Points on a hilly landscape, in no order, each with its height.
A ball rolls from a point to the lowest of its 2 nearest points, and stops where none of them is lower. Distance is the straight distance between rows; heights are no part of it.
nafi h=31.3: [  1 -12 -45  -5   4  -8  -7   5  13 -29 -19 -13  18 -19  43  23   5  22
 -32  17]
sedun h=47.5: [  4 -21   6   0  -2  40  48  31   2 -23 -25  26  27  14   5  -1   0 -21
  51  -8]
Mekaz h=11.4: [-15   5  24  37  14  -6 -15 -27 -10  19  -6 -18 -32  23  14 -19  16 -31
  20   6]
Dozi h=34.9: [  9 -10 -19  23  10   0 -22 -34  -8  17 -12 -23  -2  17  47   8 -22 -16
 -25  44]
memoz h=22.1: [ -8 -19 -30  18   1   1   3  -8  -9  18 -20  10  -3   8  41 -18 -38   2
 -15   3]
dunik h=62.4: [ 10  11  35 -21  34 -15  -5  14  32 -18 -15   8 -11 -23 -10   7  -3 -17
  30  -6]
bemip h=45.4: [  0  34  10  19  11  58  33  -1   3   3   2   3  -8  14 -39  26   1  14
 -14  -4]
Zedim h=78.5: [ 11  35   9 -35 -13 -19 -24  13  20   4  36  12   1 -17 -48  15  21  37
  -7 -17]
lil h=19.3: [ 23  12  -3 -17  -1  33  25  34  29 -37  -6  -1  29  21 -17  34  17  -9
  27  17]
sufog h=55.3: [  8  -7  18  -2  13 -24 -19 -25  26  17 -41   6 -31   6  18 -46  26  -5
   1  16]
ropon h=41.0: [ 24  13  -5 -42 -10   2  -4   2 -12   1  33  19  29   1 -22  28 -24   1
   7  32]
Raz h=74.3: [  6   5 -11 -18 -19 -10 -30  -4 -35  -2  39 -20  16   9   0  27  -2   5
  -8  25]
Zomom h=59.7: [ -8  -6 -33  20  -3 -34  13  28  15   5   9 -52  -9 -10  -2 -16 -30  15
 -51 -30]
pinot h=33.8: [ 24   7  29  -5  15  29  43  -1  -4  -4 -10  25   9  23 -40   7  27  -1
  37   7]
Dusa h=26.4: [ -2  20  18   7  24 -15  21 -13  39  37 -17 -10 -24  -3 -20 -34 -30 -14
 -46   8]
Zutez h=56.7: [ 14  45  26 -11   0  31  26 -12   3  12  22  31   4  -4 -61  27   3  13
 -15   4]
dis h=68.8: [  1 -12  25 -12  -1 -39 -18  18  -3  -6  14  26  -5 -50 -18  -4  -6  10
  37 -53]
nide h=51.8: [ 17  46  -2 -11  -8  19  -1  21  14  -2  50  -8  20   3 -36  49  -2   8
   6 -14]
zup h=56.3: [-19  24  -9  39 -25  13   7  13 -16  11  32 -14 -22  19 -36   1  20  29
  -8 -37]
pag h=68.2: [ 15   9  23  -3  -1   7  20 -18 -10  12   1  42 -10  -8 -64  -1  28  25
   9 -23]
Nubil h=50.0: [-10 -29   3  12  -3   9   0  -3 -25  -7   8   2  15  14  39  -2 -11 -29
  37  -7]
Pibob h=34.6: [  0 -19   5 -37  -4  21  18  15   6 -19 -33  26  -4   3  11 -24  25  22
  24 -17]
nitil h=61.2: [ 15  10  43   2  49  -2   1 -12  26   9 -38  16 -25  -5  -1  -2   2 -22
  22   8]
zovu h=14.7: [-12   2  25  25  28  18  -1 -11   8  -3 -27 -12 -26  19  31 -12   9 -34
  26  -6]
nuf h=67.3: [  7   0  41  15  12 -14   8 -13  -7   1 -17  26 -29 -15 -44 -11  38  10
  24 -37]
Zerin h=51.1: [ -7 -30  -2  -1 -14   2 -11 -19 -27   2  -5   4  -1  22  40 -23  17 -10
  20   7]
vebul h=56.6: [  5  12  10 -26  16 -12 -27 -12  32  -1 -25 -11 -25   8   7 -22  20   1
 -22  28]
zino h=66.0: [-22   9  15  -8  10 -18 -40  23  18 -15  11 -36 -19 -33   9  -1  -7  12
   6 -26]
nev h=59.6: [-11   1 -21  -2   3   2 -19  17  36 -37 -32 -35 -12  -7  19  -4  20  19
 -29  -9]
Roki h=51.9: [  0  10  -1  -6  -9 -10  -5  -9 -24  23  19  29 -10   0 -24  -2  -9   9
   9   2]
vafik h=52.4: [ -9   4  -7  45   1  24  10 -10   0  -8 -22 -26 -25  39   5  -2  46  -7
  -2   2]
tok h=54.2: [  0  -3  27  -7  10 -12  -8 -13   0   8 -23  17 -22   0   1 -25  30  -7
  24  -4]
vela h=69.3: [ -9 -48  30 -30 -18  -3  -5  13  13 -28   0   0  22 -10  15 -42  34 -27
  44 -21]
Luvek h=50.6: [  8 -17  -9 -16 -14   6  15  12 -30  -3  15  27  33  13   6   7 -24 -16
  45  13]
laga h=38.6: [  0  32  -6  -6 -19  -1  -3 -26  -7  37  25  18   8   4 -25   7 -23  -6
 -33  33]
zitis h=27.5: [-18 -22  30   8  18 -23  -9  -8 -17  15  -1  36 -13 -24  17 -19 -15 -15
  41 -40]
Sem h=46.1: [ 10  -5 -37 -12  -7  20   5 -13   1  -5 -19   5   0  13  23  12  -1   6
 -25  27]
gedu h=18.7: [ 13  29  19 -11   1  -7  -2 -27  15  13  -5  29 -12  -8 -47  -2  21   8
 -24  10]
raku h=46.5: [ -2  14 -15  11 -14  25  12  16 -19  -5  28  -1   1  14 -23  30   8   7
  17 -14]
guna h=13.9: [ -2  -7   9  36  -7 -15 -13 -34 -23  43   4   4 -26  27  11 -33   8 -11
  12  19]
bemum h=56.1: [-25  -2  13  14  -2   4  -5  25 -19 -15  31 -15   3 -11   4  12 -11 -18
  38 -28]
rom h=33.4: [ -2 -21  -4 -43  -8 -11 -27  11  -7 -12 -13   6   6 -16  34 -16 -11  23
   1   3]
vozu h=31.4: [  6 -20   8 -30 -10  23  14  15  11 -33 -17   3  18  16  15 -15  34 -16
  37  -1]
lar h=39.5: [  9  20   1 -26   4  -4  -9 -23 -15  25  26  25  13  -6  -8  26 -39 -15
  -9  39]
sud h=58.2: [-19  -2 -22  44 -14  19  24  15  -7  -8  -7 -14 -19   6   3   1  21  18
  -6 -38]
Tepez h=55.4: [-16  24  13  38  -1   7  -2  -1  -8   6  12 -23 -32  22 -31 -11  32   7
   0 -21]
Roku h=58.8: [-33  -1  14  36  14  -2 -25  -3 -35   4  25 -28 -13  -6  32   7 -30 -25
  15 -18]
Pubu h=43.7: [  5  25 -15   9  26  50  30   6  24 -11 -22   8  -6  -2  -7  36 -10  16
 -16  -3]
Guvif h=35.3: [ -9  21 -24  16  13  14  -1  13  -4 -14  14 -18  -3 -10   5  41 -26   2
  -4 -14]
gokib h=54.4: [ -5  38  25  25   8   5   1 -14  14  14   6  -8 -20  29 -48 -14  30   0
 -29   6]
puf h=33.9: [ -8 -17 -52   5  -6  -1  15  15  15 -18 -30   3   2 -19  24  -2   8  32
 -28 -12]
Soz h=29.5: [ 27  29  21 -20  20  15  21   9  19  -4  11  20  15   5 -41  33  -7 -14
  17  24]
rir h=21.8: [-15 -34 -49  38   5   4  20 -10 -18   0 -20  29  20  -9  63  11  -8   7
  -6  -1]
Zege h=39.3: [ -9  -3 -14 -17  17  -6 -22  16  -2   1  -3  -5   3 -25  30  12 -55  13
 -16  -1]
goned h=32.7: [ -8  31 -18  14   1   4 -18  -1   9   7  19 -31  -9   1  -9  22 -24   1
 -35   7]
Zuren h=32.0: [ 14  23  12 -26  18  30  19  -1  17  -3 -15  24  -6   8 -22  13   3   5
   1  14]
sis h=23.9: [-15 -28 -49  22  -4   8  15  10 -18 -21   0  20  28 -27  47  27  13  11
   3 -14]
tal h=55.5: [ 12 -14  21 -29  17 -45 -31  -7 -20   8  12  23  16 -34   6   9 -31  -5
  20  12]
naken h=26.3: [-13  -6 -46  58  -6 -24  23   2   3   0   3 -41   0  -4   3   3  14   5
 -41  -6]
mobog h=14.3: [  1  25  14  -9  -4   3  14  -8  36  18 -13  -1 -18   0 -45 -27   8  18
 -48   4]
Dufa h=37.9: [  2   1 -25  -1  16   5 -12   9 -10 -13  10 -13  19 -23  30  50 -49   4
 -16  14]
nusi h=39.9: [ 11   7   4 -10  -3 -33  -9 -30  21  45  -4   4 -10   3  -7 -34 -16  -6
 -41  30]
Pesog h=42.8: [  2  31 -23  -5 -12  22  -3  15  24 -10  10 -12  -6   6 -19  15  14  33
 -30 -15]
kufo h=58.1: [ -5   6  -6 -17  13  -7 -39   3  27 -21 -21 -42  -9  -5  25  -3  -1   3
 -30  18]
lin h=23.2: [-16 -10  -6  -8 -27 -37 -42   8 -12   8  14 -32  -3  -8   1 -35   1  31
 -30   2]
tugik h=53.4: [ -1  19  -7  29  -2  15   6 -16  20   5 -18 -28 -19  42 -17 -14  29  -1
 -35  17]
Timak h=60.2: [  7  28  27 -13  51   2   3 -11  28  12 -24  21 -21 -24 -20  15 -31 -12
   0   9]
Teso h=49.2: [-17   9  20  39   6 -11   3  -5 -31  30  14  20 -30  -4 -34 -12   6   6
  20 -32]
vur h=64.9: [ 39  -1  28 -14   4 -34  -5  -3  12 -16 -10  31  -1 -25 -57  12  21   0
  23 -25]
mege h=34.8: [  9  16   1 -42  16  11 -11  15  25 -20 -12   4   0  -4   6  12  -5   5
   3  17]
zoger h=19.9: [-34 -28 -17  25   9  -3 -17   1  13 -37 -11 -37   9 -35  58  13  22  -5
 -19 -14]
Vatan h=7.6: [-20 -31 -26  44   8  13  11 -13 -34 -19   9  -2  23  -5  55  34  -2 -28
  14  -6]
dep h=63.1: [-28 -14 -11  30  -2 -11   2  17  19  -9 -29 -42 -30  -4  25 -47   7   4
 -21 -37]
vaz h=60.9: [  1  -8 -10  12  10 -20  43  21  23  16 -13 -34 -27   3  -8 -34 -32  12
 -45 -32]
nogon h=37.5: [ -4  -7 -19 -16  -2  30  25  26  18 -22 -31  17  -9 -12  13  -2   8  37
   5 -29]
Lun h=27.0: [  0 -10 -16  -8 -23 -29 -35  -5 -20  11  12 -38   9   2  17 -10 -12  17
 -49  30]
sibo h=62.3: [ -3   2 -15  -4   8   9  -8   6  13 -40 -12 -31   7   8  29  20  24 -11
  -3  15]
Mezat h=13.7: [  0  -8 -26  27   2  31  64   8  14   9 -35  -2  -5   5 -14 -16 -10  28
 -41 -17]
goz h=26.5: [  2 -43  21 -13   4   0 -20 -12  -5 -13 -12 -14  23  10  62 -11   3 -34
  25  24]
kes h=46.8: [-14  23   7  34  18  27  23  -3  -2  18  -8  -7 -26  11 -20   3 -16   8
 -14 -11]
fataz h=65.9: [ -7   0  10   0   0  32  24  11  15 -10 -44  -4 -20  17 -17 -30  38  34
  -9 -15]
vebu h=64.7: [ -3  -9  30 -14  21 -11 -45  -2  -3 -17  -6 -45   2  -6  42   6  -8 -24
   0  28]
luko h=30.4: [-15  24 -14  57  14   4  -6  -8   5  11   4 -42 -21  18  -6   7 -17 -17
 -31   7]
rog h=19.6: [-14 -34 -22  32  19  14   5 -13  -2  -2 -28  11   6  -6  77  -1 -28 -11
  -1 -13]
ganod h=47.9: [ 11  12 -23   9  -6  21  17  20 -17 -18  27  -5  25  10  -7  55 -14 -14
  22  12]
tusu h=44.9: [ 27   5  16 -34 -25 -31 -17  16   5 -18  30  10  23   3 -44   2  46   5
  27   4]
lutu h=44.7: [ -7  30  -6   3 -11   2 -19  18   0 -13  27 -24 -10   3 -20  16  15  20
   1 -18]
gibo h=71.8: [-31 -30   9  -5 -20   0 -33   7 -25 -15  23 -34   3 -15  32 -22  15  -8
  14 -34]
lipud h=45.8: [ -7 -25   2 -19   0  19  24  38   0 -23  -8  26  27 -11  17   3 -25  -6
  46 -23]
vel h=49.1: [  4  40  11  14   4  10   1 -17 -23  16  39   8  -6  28 -40  26  11 -19
   1  15]
novan h=69.1: [ 31  -2   9 -30  -7 -11   3 -21   0   5  -4  33   5  25 -20  -6  42 -11
  20  38]
Gure h=11.3: [ -3 -21 -30  31   6  21  34  12 -11 -36   4   3  39  -5  34  43  11 -26
  26   2]
Sipaz h=69.7: [ 27  -2  11 -38  -2 -14 -16  -2   0 -11   8   6  32  19  -8   7  21 -15
  22  51]
fop h=19.4: [ -2 -10  -5   3 -14 -46 -27 -15  -4  28   0 -25 -15  12  -1 -51  10   8
 -25  19]
liku h=41.5: [  7   2 -16 -31 -26 -25 -18 -20   4  25   7   3   4  10  -9 -28   3  17
 -43  36]
sek h=77.6: [ 13  15   5 -30 -14 -42 -35  -9 -14   9  43  17   3 -21 -37  11  11  16
  -2   0]
Gog h=57.8: [ -5  15  25  11  32  -5   0   0  -8   6   7  12 -13  -8  -7  13 -22 -22
  32  -9]
pafe h=29.4: [ -1  19  -8  -8  13 -16   3   7  43  15  -8 -33 -17 -12 -12 -17 -39   0
 -54   5]
denen h=61.0: [-21 -14  -8   6   4  16 -10   1  21 -32 -30 -34 -15   3  45 -13  31  -9
  -2 -14]
kar h=30.0: [-14 -27  -7 -19 -20 -18 -37   8 -27  -6   3 -24  13 -14  40   1 -15  22
 -20   8]
Mipu h=35.6: [  8  27  -1 -46  23  19   1  -6  45  -1 -24   9  -9  -9  -1   5 -21   3
 -33  27]
zafog h=52.0: [ 12 -13 -14  -8 -14   0  -4 -27 -13  24 -19  14  -8  36  28 -26  16   2
   5  30]
vegus h=68.3: [-10 -48  29 -14 -16 -17  -6 -11 -15  -6  15  21   9  -6  14 -39  32 -32
  47 -22]
finev h=31.5: [ -1  13 -23  -7 -24 -13  35  -1   5  38  15  -6   1  -1 -18 -18 -47   4
 -58  -1]
Toden h=38.2: [ 10  34 -24 -30   2  21  -2   1  52 -19 -17  -8   0   0  -4  18  -4  11
 -58  20]
naluz h=47.2: [  3   5 -30  13  -5  17   0 -19 -21  -1   9  -6   4  21  12  26  -3 -10
  -6  29]
Bifo h=53.0: [  7  -8   9 -15  -8 -30 -16 -15 -23  13  12  25  -8   1 -11 -20  28  -1
  23   6]
Tunid h=23.1: [ -7 -39  34 -20   5   7 -10   8  12 -27  -6 -26  32  -5  36 -22  -1 -50
  33   3]
digu h=63.4: [-13   6  13 -14 -15   4 -18  14   9 -32   2 -27 -16  15   0 -17  58   7
  14 -18]
zipet h=75.7: [  5  13  12   3 -17  -3 -15  17  -5 -29  39 -31  16  23 -16  16  31 -12
  30   1]
latun h=66.6: [  9 -26  12 -11 -25  -3  22  25  -8  -8   0  34  41   0 -22 -17  14 -15
  59   3]
zokov h=36.2: [ 12 -10  -1  -9  22   2 -24 -20  -8  12 -13  -1   5   3  50   9 -40 -16
  -4  40]
niv h=67.5: [  0 -43  11 -14 -32   0   8   2 -19 -10  17  17  35  18  10 -32  27 -33
  55   0]
Tolub h=50.4: [  3  43   4  -1   4   9 -14   3  -8   8  52  -3   8   2 -34  44 -25 -10
   3  11]
pelum h=76.9: [ 18   0  22 -22  -5 -41 -36  -6 -23   2  38  -4  24 -10 -22  17   0  -9
  19  26]
Tesed h=31.9: [ 16  17  36  13  15  -4  11   5   5  -8   5  16   7  15 -50  11  32 -22
  38   6]
lok h=55.6: [  5  34  -6 -25 -26  30  20 -10   8  16  17  21   7   8 -41   9   2  24
 -39  13]
mas h=52.7: [  3 -31 -36  29 -31  -5  -2 -31 -28  20  -9  -5   3  30  41 -26  16   9
 -11  22]
mosak h=26.9: [-21 -11 -30  13 -31 -21 -11  11 -16   4   4 -22 -12   5   3 -26   0  26
 -19 -17]
vufun h=74.9: [  0   2 -12   7 -36  -2 -20  17 -36 -22  55 -32  24  11  -6  36  17   6
  10   0]
torov h=37.3: [  4   6  -9   7   8   9   8 -29  -9  45   1  21  -7  13  -1  -5 -29  -4
 -20  30]
vator h=29.2: [-12  -3 -24  16 -26 -22  17  12 -13  31  19 -16 -13   3 -22 -32 -26  17
 -32 -19]
fupet h=56.8: [  7  -7  27  -1  27 -37 -15   6  -8  -1   7  24   7 -32 -10  10 -33 -26
  42 -13]
Bebe h=38.5: [ 15  -4   6  -5   1 -20 -23 -43  -1  41  -3   9  -8  11  20 -16 -23  -6
 -18  53]
Nuzo h=67.4: [  6 -19  -2  -2  -4  23  39 -13   1  24 -49  33 -10  18   8 -40   2  32
  -6   2]
porek h=37.8: [ 12  13   1 -15  28  13  -3 -12  -2   1   0   3   5   3  14  25 -35 -22
   4  34]
Von h=54.7: [ -5  18  26   7   7   2   1  34   1  -8  29  -8  -2 -17 -29  17  -4  -6
  52 -38]
bedu h=43.2: [  8   9 -26 -46 -26   1   8  -8  27  14 -18  16   5   6 -13 -24  -6  27
 -51  28]
Redet h=59.8: [-32  -8 -26  59   2   1  -9   0 -35  -7  27 -27  -1 -13  32  28 -18 -12
   0 -19]
fizi h=36.3: [  7 -21 -64  -7 -27 -17  30  12  19  -4 -13  -5  15  -3   8 -14   8  37
 -57  -3]
zud h=36.6: [ -9 -13   5 -31  19  -8 -10  14  -5  -3  -8  24   3 -22  30  -1 -39   5
  21  -9]
Buvos h=28.4: [ -4  12 -25  57   2  -1  39   1  12  14   1 -37 -15  17 -21   1 -11  -5
 -48 -10]
ded h=57.3: [-20  14 -28  47 -22  -4   0  25   4  -8  17 -40 -16   5 -12   1  19  23
 -25 -39]
fepiv h=28.8: [ 13 -27  14 -14  -4  10  -1  -5  10 -27 -17 -10  24  30  36 -16  31 -36
  33  29]
fid h=16.4: [  9 -15   7  24  -9 -48 -14 -36  -6  47  -4   8 -25  10  -4 -55   9   0
 -13  10]
Nul h=57.5: [-26 -23  36   8   3  -9 -29  11 -30  -8  42 -36   9 -22  22   3 -20 -34
  33 -23]
tol h=66.5: [ 25 -11  36  28  17 -29  -1 -34  -6   5 -22  29 -25  -2 -26  -5  25 -28
  33 -19]
zifi h=23.0: [ 21  11 -23 -25 -15  20   4   7   4 -29   6   0  22  23  -3  30  17   3
   5  26]
vurif h=22.6: [ 14  55  32  -7  11  -7 -19 -14  34  -1  18   9 -14  -8 -56   8  24   0
 -38  -5]
Vol h=40.0: [ -2  10  -2  -5  -4  37  28  18   0   5 -15  19 -10  -2 -23   3  -4  40
   2 -22]
Siz h=26.8: [  0 -12  29  -2   4   0  -2  23  18 -26  -5 -10  33  -4   4  -6  -5 -43
  48  14]
rovi h=26.0: [ 16  -7 -38 -27 -16   9  -6   8 -10 -21  16   0  34  -6  17  41  -6  22
  -9  22]
Favan h=53.1: [ 11  32   3  -8  -2  14   0  41  13 -16  31 -19  15 -10 -15  40 -14   8
  31 -29]
Gidiv h=11.5: [-18 -30   6  33  13  12 -12 -10 -18 -22   7 -33  20  -2  58  23  -5 -51
  14   3]
bude h=23.7: [-30 -15 -27  44  -3 -17 -10   2   9 -15 -11 -54  -6 -10  34  -6  11   0
 -30  -8]
Tode h=66.7: [  0 -13   6  10  -6  10  24 -10   8  23 -38   7 -27  22 -12 -53  31  26
 -10  -3]
Sibu h=26.6: [ -5 -29 -33   1 -29   4   4  13 -29 -28  18  -5  32  -8  37  32   8   4
  11  -8]
vugis h=65.7: [ 25 -19  21 -16  -5 -21  16   6  -4  -7 -12  48  13 -14 -39  -5  17  -8
  45 -11]
Moku h=40.7: [ 11  23 -41 -17 -16  33  16  13  37 -22 -11   1   8  -4  -8  29  16  34
 -46   0]
ropo h=18.6: [-10 -25  40   1  27  -1  -6  -7  13  -9 -17  -2  -3  -1  35 -19   2 -47
  44  -6]
Viba h=79.3: [  7  45  13 -21 -11   6   7   6  28  20  24  20  -2 -25 -49  17  -8  38
 -23 -25]
Kozak h=68.5: [ 34   5  12 -44   3   0  12 -24   9  14 -18  57   6   0 -20  -3  13   0
   8  31]
vuris h=15.3: [ 17 -11 -23   4   1  34  39  16   9 -42 -23   5  30  18  15  33  17 -18
  28  14]
rago h=68.9: [ 18  13  11 -20 -16  19  34 -26  -6  26  -4  54   0   4 -50  -9  27  31
 -16   9]
zeku h=28.9: [  4 -18 -35  -6   0  -8 -12   8  -9 -30   6 -16  42 -25  44  54  16  13
 -21  36]
Muke h=16.7: [ -9 -18 -31  35   9  30  49   8  -6  18 -39  26  -3   0  14  -5 -34  25
 -15 -19]
Dazi h=33.2: [ -6  -7 -34  37   2 -15 -10 -20  -8   5   7 -40   6  14  23  10  -3  -4
 -44  30]
nid h=64.8: [ -2  18   9 -16  -3  13  -4   7  20 -15 -18  -3 -17  28 -24 -15  55  20
  -6   1]
pupud h=35.8: [  5  24  19   2  20  25  21 -20   1  36  -9  39 -10  -8 -26   5 -27   2
 -15  13]
Gam h=63.6: [  6  12  32 -22  31 -18 -36   4  22 -19  -4 -27  -3  -9   4   7  -2 -25
  15  15]
vara h=72.8: [-20 -50  12 -10 -20   5 -27  10 -37 -19  24 -26  32 -14  50   8  -2 -20
  14 -16]
vapar h=53.9: [ -3   3 -40   4 -39   7  12  -9 -29  24  15  12  -4  24 -15  -5  -3  22
 -28   9]
dagu h=59.0: [-11  32  20   1  40   6  -7  14  21   3   1  -1 -28 -19 -10  14 -29  -7
   5 -10]
bef h=54.3: [ 11 -13   8 -48   4 -33 -38 -14 -11  20   7  17  11 -23  16  -6 -30  14
 -15  37]
geg h=30.1: [-17 -22  20  15  17  10  11  -6 -11  19 -22  37 -15   3  29 -32 -12  -7
  32 -26]
tofa h=32.8: [  0  29  10 -34  19 -13 -22 -11  39  10  -4  -7 -13 -22  -6  -7 -32   3
 -40  27]
veb h=73.6: [  1 -28  11 -17 -22 -10 -27  16 -39 -15  30 -29  31   1  23  20  -4  -8
  12  18]
gad h=19.7: [ -7 -31   0  -8  23  10  -9   1   2 -19 -29  -4  17 -11  75   5 -34 -13
  10  -3]
baf h=44.8: [ 14   6 -26 -15 -13  31  31 -11  18  10 -25  15   0  19 -11  -7   6  21
 -44  20]
nov h=52.9: [ 18 -17  -7 -48  -2 -15  -9  -9 -17  19  -1  48  11 -10  12  -9 -23  13
  10  22]
gim h=50.3: [-17   3  15  23  -8   9   7  -3 -36   8  16   8 -18  16  -9  -8  16  -7
  35 -22]
Sipal h=9.9: [  3  16   0   6   4  25  46   1  35  11 -26 -18 -10  10 -32 -22  -3  22
 -53  -8]
Gemo h=31.2: [ -9  -9 -23  23 -10 -10 -32  -4 -29 -11  19 -41  18  -8  31  32  -1   8
 -28  19]
voviv h=50.5: [-22  12 -10  20  -4   0   0  12 -25  25  19   5 -20  -7 -18  -3 -25  23
   4 -26]
Tum h=76.3: [  4   0  30  -6 -13 -36 -35  10 -23 -15  43 -30  21   3 -23   8  26 -22
  33   8]
Dal h=44.0: [ -5  -8   2  -2  12  41  40  30 -10 -15 -14  23   7 -11  12  18 -16  13
  36 -44]
sepi h=65.8: [ 34 -10  27   3  12 -42 -27 -28  10  -8 -26  21 -23 -27 -32   6  12 -21
  16 -25]
fis h=48.0: [-12  13  19  42  15  -8  15 -11  -4  36 -10   4 -36   5 -37 -26  -4   6
  -9 -12]
Kive h=49.3: [ 11   3   0   1  -8  16  20  37  -4 -15  19   9  33   7 -22  20 -17 -16
  51   4]
bir h=42.7: [ 24   9   0 -41 -16  -4   2  22  -4  -6  27  17  25  -1 -30  15   6  10
  31   4]
Rizu h=48.8: [-14 -29   2  22   2  38  33  11 -15 -19  -3  15  21  12  31   3  -5 -40
  48 -24]
kogu h=54.8: [ 15  18 -36 -17 -33  31  24 -17 -19   9  13  25  11  22 -20  23   8  15
 -25  16]
veva h=32.1: [ -4 -25  12   7  -5  30  29  -6 -20   5 -20  28  -7  26  23 -21  21  -4
  37 -15]
dugak h=29.6: [ 10   8  33   7  13  13  14  27  23 -22 -11  -2  18  14 -28   5  11 -35
  51   3]
ner h=66.8: [ 31  -5  12 -26   4 -47 -25 -35  20   3 -27  34 -17 -26 -29  -6  14   2
 -18  -4]
gibeb h=21.1: [ -6   4  25  19  38 -21 -27 -21  -2  28  -6   0 -23 -14  18 -10 -33 -26
   7   7]
Remo h=34.4: [  2   2   1   0  -4  21  37 -21 -13  50  -9  52  -2  -4 -27 -18 -34  23
 -19   1]
pel h=51.7: [  2 -30  -4 -28 -20 -13   0  -1 -42  10  16  47  24  -3  16 -11 -21   7
  36  -6]
Bevi h=32.9: [ -2  17 -10   3 -25  12  49  -6  -8  40  11  20   1   0 -39 -12 -35  20
 -44  -8]
faki h=63.7: [ 30  -3  35 -15  11 -42 -16  17  38 -30  -5  13  10 -39 -39   9   0 -19
  37 -15]
dured h=15.5: [-17 -22  -2  14  18   4 -22   2  -7 -24  -9 -32  11 -20  56  20 -14 -14
  -4   2]
Vitam h=24.3: [ -8 -22  30  -7  25 -35 -31 -20  -8  14  -8  18  -8 -22  38 -20 -26 -17
  22  -8]
Marun h=70.6: [-19 -29  33 -32 -10 -17 -31   7   2 -27  10 -25   7 -17  21 -23  31 -21
  28 -18]
sot h=23.8: [ -3  13  13  16  38 -11   1 -20  20  44 -15   1 -26  -6   4 -15 -50 -18
 -21  16]
saf h=19.5: [-22 -22 -28  20   1   6  24  11  -9  29 -19  25 -10  -5  23 -19 -57  20
 -12 -27]
Kubok h=62.2: [-15 -10   4  -2 -13   2 -19 -10   7 -18 -20 -26 -21  20  26 -38  47  -5
   2  -1]
pusa h=67.6: [  3  19  23 -26   7 -31 -30  28  21 -11  19  -5  -5 -43 -14   7  -5  17
  29 -34]
molo h=62.0: [-15  -9  -1  21  -2 -13  29  25  15  11 -20 -29 -33   6 -13 -54   2  22
 -24 -40]
ruf h=48.1: [  0  24 -11  36   5  20   4 -25 -25  27  19  -2 -13  35  -9  24 -11 -22
  -4  21]
Rogo h=26.7: [ 29  42  35 -18  11  -3  -2 -11  28  -3  31  18  13  -3 -60  29  19 -22
  -5   9]
Tob h=29.0: [-12 -18 -49  23 -28 -10  -9   5 -29 -11  18 -16  20 -17  24  25  15  26
 -23  -3]
bemoz h=64.4: [-25   1  10   7  12 -15 -24  17  19  -3 -12 -32 -32 -10   6 -31  -1  10
 -14 -16]
Fuvuv h=41.9: [ -6  18  -2  15  20  51  34  22  13 -10 -17   7 -14 -15  -7  23 -18  29
   8 -37]
suf h=58.5: [ -9  21 -26  15 -20 -23  -4  29  20   3  28 -52  -8  -6 -28 -10  -9  31
 -42 -32]
kofes h=67.7: [ 27   8   3 -53  -4 -22 -13 -28  18  15 -14  51  -5 -28 -20 -10  -2  12
 -22  22]
kobep h=53.3: [ -7 -19 -46  45 -34  -6  18 -15 -38  27   9  -4  -1  27  11 -14  -3   8
 -21   8]
Rufiv h=51.4: [-11  -7   6  21  -9  22   7  -6 -17 -16   1  -9 -11  32  12  -2  40 -21
  29  -5]

Call two points neighbours if one is among the 2 nearest of the other. Go from one point of each pair to the other, from neighbour to neighbour, staying as low as possible. Name the highest point that can't be avoided.
Mekaz, rog => pinot
gibeb, rog => Mipu
rog, Vatan => gad
Vatan, Sipal => memoz

Two balls start at each pair of points below. Name the first point that both come to, or write none.
Gog, kes => none
kogu, Roki => Fuvuv
gokib, vebul => Teso
nev, sud => Teso

For each start below, name the point where the ball stops.
Tepez => Tunid
nitil => gibeb
lok => Tunid
Viba => Tunid
